Each scene shows the same named points in several views. A view is turned or mirrored, and shifted as a whole, has a little noise and may leave points out.

Scene 1
View 1
K_161: [-10 -18  -3 -12  -6   8  -6 -14   7 -16 -15  -2 -12   4   9 -11  -8   0
 -26  -8  -1  16  -8  -3   1]
K_915: [ -9  -2   3   2  -2  -2  -2 -17   2  -7  -3   4   4   0 -10  -3   0   3
   1  -9  -6  15  -4   5   0]
K_72: [ -1  -7  -2  -6 -13  13  -5 -11  -7 -14 -15  -2 -13  -2  -2 -16 -11   1
 -15 -12   4  11  -6   5 -14]
K_903: [ -4   7   7   6   0  -8   0 -22  -5  -3   1  11   9   4 -15  -2  -4   9
  13 -10  -5  10  -8   5  -7]
K_154: [ -6  -9   2   3 -13   2  -2 -11  -4 -14  -4   5   1  -4 -12   0  -1  -6
  -4  -6  -7   5  -3   6 -10]
K_600: [ -8  -4   2   0  -6   1  -2 -15   1  -9  -5   3   1  -1  -8  -4  -2   1
  -3  -9  -5  13  -4   5  -2]
K_263: [ -9 -14  -1  -4  -8   5  -5 -13   5 -14  -9  -1  -4  -2  -2  -6  -1  -3
 -15  -7  -5  13  -4   3   1]
K_421: [-13  -6   5   5  -1  -6  -2 -17   6  -9   1   7  11  -1 -12   5   7  -1
   3  -6 -11  12  -2   4   5]
K_501: [-11  -5   3   4  -4  -2  -3 -15   3  -8  -2   4   6  -3 -11   0   5  -1
   0  -7  -9  15  -2   6   2]
K_464: [-10  -7   4   4  -5  -4  -1 -16   3  -9  -1   7   9  -1 -12   3   4  -2
   0  -5  -9   9  -3   4  -1]
K_851: [ -5  -5   5   0  -3  -4  -2 -20  -1  -9  -4   9   4   4  -7  -2  -5   4
   0  -7  -6   8  -9   0  -5]
K_579: [ -7 -10   0  -3  -8   4  -4 -15   0 -12  -8   3  -3   1  -4  -5  -5  -1
 -11  -8  -4   9  -7   1  -5]
K_227: [ -3  -6   3   5 -14   3  -2 -12  -8 -13  -4   6   1  -5 -15  -1  -3  -3
   0  -7  -6   2  -4   8 -14]
K_239: [ -4  -2   7   1  -2  -8   0 -23  -2  -7  -1  14   8   9  -7   2  -6   5
   3  -6  -8   3 -13  -3  -7]
K_920: [ -9   7   5  -4  12  -7  -1 -27   9   1  -4   7   5  12   0  -8  -7  18
   5 -12  -1  24 -11  -2   8]
K_155: [ -3 -10   2  -5  -6   0  -4 -19  -1 -11  -7   8  -2   6   0  -5  -9   3
 -10  -7  -4   6 -11  -2  -8]
View 2
K_155: [ -3   1 -13  -4 -11 -12   0   9 -11 -12 -25   5 -13  -6   5   7   4   4
  -4   1   4   1  11   5   0]
K_915: [ -7   2 -10 -14 -12 -11  10   4  -5 -10 -22  11 -12  -9   4   0  -1   6
  -3   1   8  -4  15   0   2]
K_239: [ -3   5 -11  -5 -11  -7   6   4 -11  -2 -18   0  -4 -12   4   1   5  11
  -3   4   1 -10  19   9   8]
K_579: [ -2   0 -13  -5 -12 -15  -1   9 -12 -14 -28   7 -16  -5   7   8   3   1
  -3  -1   7   3  10   3  -3]
K_154: [  1   0  -5 -10  -8 -18  -2   9 -11  -7 -24   5  -9  -3   8   8   3  -3
  -2  -3  16  -6  10   3   2]
K_600: [ -5   1 -10 -12 -11 -13   7   6  -7 -11 -25  10 -14  -6   6   3   0   3
  -3  -1  10  -2  12   0  -1]
K_263: [ -1   0 -13  -8 -13 -20   1  11 -10 -18 -30  10 -22  -2   8   5   1   3
  -7   1   9   5  10   2  -4]
K_464: [ -3   2  -5 -14 -11 -16   7   5  -8  -7 -21   7 -12  -5   6  -1   0   4
  -5   3  13  -9  15   5   7]
K_920: [-16   6 -20  -9 -19   3  19   1  -1 -13 -23  13 -15 -17  -2  -6  -2  20
  -4   5 -10   1  21   0   0]
K_161: [ -3  -1 -22   0 -16 -18  -5  14 -13 -25 -36  10 -29  -2   8   9   4   5
  -8   2   0  17   8   4 -10]
K_851: [ -4   3 -12  -6 -11  -9   5   5 -10  -6 -22   4  -8 -10   4   3   3   7
  -3   1   4  -5  15   5   4]
K_421: [ -4   4  -5 -18 -12 -18  13   4  -7  -7 -21   8 -15  -5   5  -7  -2   8
  -8   7  14 -11  18   4   8]
K_501: [ -4   2  -6 -17 -12 -16  10   5  -6  -9 -23  11 -15  -6   5  -2  -2   5
  -5   1  13  -6  15   1   4]
K_227: [  0  -1  -5 -10  -6 -13  -1   7 -11  -3 -21   4  -4  -6   6  10   3  -5
   2  -5  16  -7   9   2   1]
K_72: [ -3  -4 -17  -2  -8  -9  -7  12 -11 -16 -31  10 -14  -5   6  19   5  -6
   4 -10   5  14   3  -3 -13]
K_903: [ -8   3  -7 -14 -10  -1  13   0  -4   0 -16   7   0 -14   1  -1   0   8
   2  -1   5 -12  18   1   7]
View 3
K_263: [  7   5 -11   3  -4   4   6  -1   6 -11  -2  10 -25  -9   0  -9 -11   0
   0   9   7   7   3   2  -2]
K_161: [  8   2 -16   1  -7   8   5  -2   5  -9   4  10 -34 -12   1 -12 -14   4
   1  12   5  11   2   8  -3]
K_903: [  5   0  14   8  -8   2   9   2   3   9 -11   0   9  -1   8  -6   6 -11
  -7  11   9  -5  10  -2   3]
K_920: [  8  -4   6   5 -12   5   9  10   2  15   3  -3  -7  -2   2  -3  -1 -10
  -4  38  14   2  11   3  -3]
K_915: [  6   4   4   7  -5   0   8   4   5  -1  -8   5  -5  -3   2  -5  -1 -10
  -3  13  10  -1   6  -3  -1]
K_154: [  4   5   1   7  -4   2   6  -5   6  -8 -13  10  -5  -8   5 -11  -3  -5
  -2  -7   5  -1   4  -4   2]
K_239: [  2  -6   7   9 -10   8   4  -3   4   9  -6   2   5  -8  11 -14  -1  -9
  -1   9   9  -3   8  -1   4]
K_851: [  4  -1   3   7  -8   7   6  -2   4   5  -6   4  -2  -8   8 -11  -2  -7
  -2   9   7   0   7   0   2]
K_155: [  6  -1  -3   5  -8   6   6  -3   4  -1  -4   6 -11  -9   7 -13  -6  -2
  -1   6   6   4   5   3   2]
K_421: [  3   3   5  12  -2   0   3   2   7  -5 -12   7   3  -5   3  -6  -8 -18
   3  15  13  -3   4 -12   0]
K_227: [  5   5   4   6  -5   2   8  -4   6  -6 -14   9  -1  -6   8 -10   2  -3
  -6  -9   4  -2   6  -1   4]
K_464: [  3   3   5  10  -4   1   3   0   7  -4 -13   7   1  -6   4  -9  -6 -13
   1   7  10  -3   4  -8   1]
K_600: [ 6  5  2  6 -5  1  8  1  5 -3 -7  7 -9 -5  3 -6 -3 -6 -3  9  7  1  5 -2
  0]
K_501: [  4   5   3   9  -2  -1   5   1   7  -6 -10   7  -3  -4   2  -5  -5 -13
  -1  12  11  -1   4  -8  -1]
View 4
K_72: [ -7  -9   6   2  -2   7   0  15  -8 -15   4  -3 -10   8  -5  -5   0  -1
  -1   0   3  11 -17   7 -10]
K_915: [ 4 -1 -4 10 12  1 11 17 -3 -9 -4 -6  5 -5 -3  0 10  5  6 -6 -4 -5 -6 11
  7]
K_239: [ 9  3 -5 12 11  6 11  7  1 -6  4  3  4 -8 -8  2 11  6 11 -6 -8 -6 -4 27
  7]
K_464: [ 6  1 -6 15 16  2 13 14 -3 -6 -2 -4  1 -5 -5  0  9  0  5 -6  1 -8  3 14
  8]
K_903: [  9   6  -6   7   9   2  13  10   4  -7   1  -6   7  -5  -4  -1  18   4
   9 -10 -17  -5  -2  20  10]
K_161: [ -6 -16   6   9   8   7   3  21 -12 -15   1   5  -7  -3  -7   4  -9   7
   6   5  17   2 -24   9  -6]
K_155: [  1  -4   0  10   9   7   8  12  -5 -10   3   2  -2  -3  -6   1   4   4
   6  -2   3  -1 -10  17   0]
K_227: [ 2  2 -4 11  8  5  9  6 -2 -6  3 -6 -7  5 -5 -5 11 -7 -1 -6 -3  1  4 16
  0]
K_154: [ 3  2 -6 14 13  5 12  8 -4 -6  0 -5 -8  5 -5 -5  8 -8 -2 -4  4 -3  7 13
  2]
K_920: [  7  -5  -2   4   9  -1  10  23   0 -13  -4  -1  18 -16  -4   7  10  20
  18  -7 -15  -9 -23  16  12]
K_600: [  1  -3  -3  10  11   2   9  17  -5 -10  -3  -5   1  -2  -4  -1   6   3
   4  -4   0  -3  -6  10   4]
K_421: [  6   0  -8  16  19   1  14  14  -3  -7  -3  -3   2  -7  -4   1   7   2
   6  -4   3 -11   2  13   9]
K_501: [ 4 -1 -6 12 16  0 13 17 -4 -8 -5 -7  3 -5 -3  0  9  3  5 -6  0 -9 -1 10
  8]
K_579: [ -1  -6   1  10   9   6   7  14  -6 -11   1   0  -5  -1  -5   0   2   2
   4  -1   6   0 -10  13  -1]
K_851: [ 5  1 -3 11 10  5  9 10 -2 -9  3  1  2 -6 -6  0  9  5  9 -5 -5 -4 -6 21
  4]
K_263: [ -2  -9   1  12  13   3   8  19  -9 -12  -2  -2  -5  -2  -4   1  -1   3
   3   0  11  -2 -11   7   0]
View 5
K_421: [ -5  -5  -9  14   4  -5  -4  -2   7  -6  12 -16  11   5   8   3  -5  -7
 -17   0 -13  -7   2  -7  -3]
K_155: [ -7   5 -12   3   0  -4 -14   3  11  -9  12  -8  11  10   2  -9  -9 -11
  -3   6  -2  -2  -3 -11   1]
K_903: [  4 -11  -7   9   6  -6 -13  10   5  -5   8 -16   7   4   2  -7   3  -9
  -9   6 -10   0   7 -10   3]
K_579: [ -8  10 -13   3  -2  -3  -9   1   9  -7  14  -8  10  12   5  -9 -10 -10
  -2   7   1  -2  -5 -11   4]
K_464: [ -4  -4  -7  10   4  -4  -6   1   4  -5  10 -16  10   5   6  -1  -3  -8
 -13   3 -11  -4   3  -9   1]
K_154: [-11   7  -5  -1   3   1  -6  -6   3  -2  10 -12  14   8   9  -6  -6 -11
 -10   3   0  -1   1 -12   5]
K_227: [ -9   4  -3  -4   6   2  -8  -3   2   0   8 -13  13   6   9 -10  -3 -13
 -10   5   1   2   4 -14   8]
K_915: [ -2  -1 -11  11   1  -5  -6   5   4  -6  12 -15   7   9   5  -3  -5  -5
  -9   6  -9  -2   1 -11   3]
K_263: [ -9  14 -15   7  -5  -4  -4   0   9  -9  15  -8   9  14   6  -5 -14  -6
  -3   6  -1  -4  -9 -11   2]
K_501: [ -5   0  -9  12   2  -4  -3   0   4  -5  12 -15   9   8   8  -1  -6  -5
 -12   4 -10  -4   0  -9   1]
K_851: [ -2  -3  -9   5   4  -5 -14   5  10  -7  10 -11  11   7   2  -7  -4 -12
  -7   4  -5  -3   2 -10   0]
K_239: [ -1  -9  -6   3   7  -6 -18   5  13  -7   9 -11  12   3   0  -7  -2 -14
 -10   3  -7  -4   6  -7  -2]
K_72: [ -9  20 -15  -4  -5   0  -9   7   4  -4  13  -4   7  15   3 -18 -10  -7
   7  13   9   6  -7 -17  14]
View 6
K_920: [  2  -3  -3   0  -8  16   2  15  -8   3 -16   0   8  34  -4  21 -15  -1
  28   3   8   8  10  19  -9]
K_915: [-2 -1 -2 -4  1 15 -3  5 -1  3 -6  6  7 17 -5 11 -5  0  8 -3  6  6  4 12
 -3]
K_161: [  6   1   3 -10  15   8  19  -3 -19   1 -13 -10  -7  31   8  22   7 -12
   5  -8  -2  16   2   7   1]
K_227: [  3   6  -1  -9   6  13   8   6   4   1  -7   8   4   4 -14   5   7  -9
  -3  -9   4   8   1  19   2]
K_154: [ 1  3  0 -8  8 12  6  2  1  1 -6  6  2  5 -9  7  7 -8 -5 -9  3  9  0 14
  1]
K_851: [  2   0  -2  -6  -1  14   3  10  -1   2  -9   3   6  13 -12  17  -2  -9
   7  -5   7  10   5  16  -3]
K_464: [-3 -2 -2 -5  2 14 -4  4  1  3 -4  6  6 11 -7 11 -2 -2  2 -5  6  6  2 11
 -2]
K_263: [  2   1   2  -7  12  11   9  -2 -10   1  -9  -2  -3  21   3  14   4  -6
   2  -7   1  11   2   9   0]
K_501: [-2 -1  0 -4  3 14 -4  3 -1  3 -6  6  5 15 -4  8 -3  0  6 -4  5  5  4 12
 -2]
K_72: [  9  10   2  -9  14  10  27   3  -9   0 -16  -3  -5  20  -4   9  14 -12
   6 -10  -2  13   4  23   4]
K_579: [  3   3   1  -8   8  11  11   2  -7   1 -10   0   0  18  -3  14   5 -10
   2  -7   2  11   2  13   1]
K_903: [  0   2  -5  -3  -7  16  -1  15   6   2 -10  10  11  12 -18  10  -7  -3
  13  -3   9   5   7  24  -4]
K_421: [ -5  -4  -2  -3   1  15 -11   3   1   3  -3   6   8  12  -6  11  -7   1
   3  -3   7   5   2   8  -4]
K_600: [ 1  1 -1 -5  5 14  5  4 -3  1 -9  4  4 17 -4 10  1 -3  7 -5  4  7  3 15
 -1]

In a view up to two points have been moved. Name them for each view, in the order of its rows, or write -.
view 1 | K_155
view 2 | -
view 3 | K_263
view 4 | K_154, K_421
view 5 | K_903, K_464
view 6 | K_915
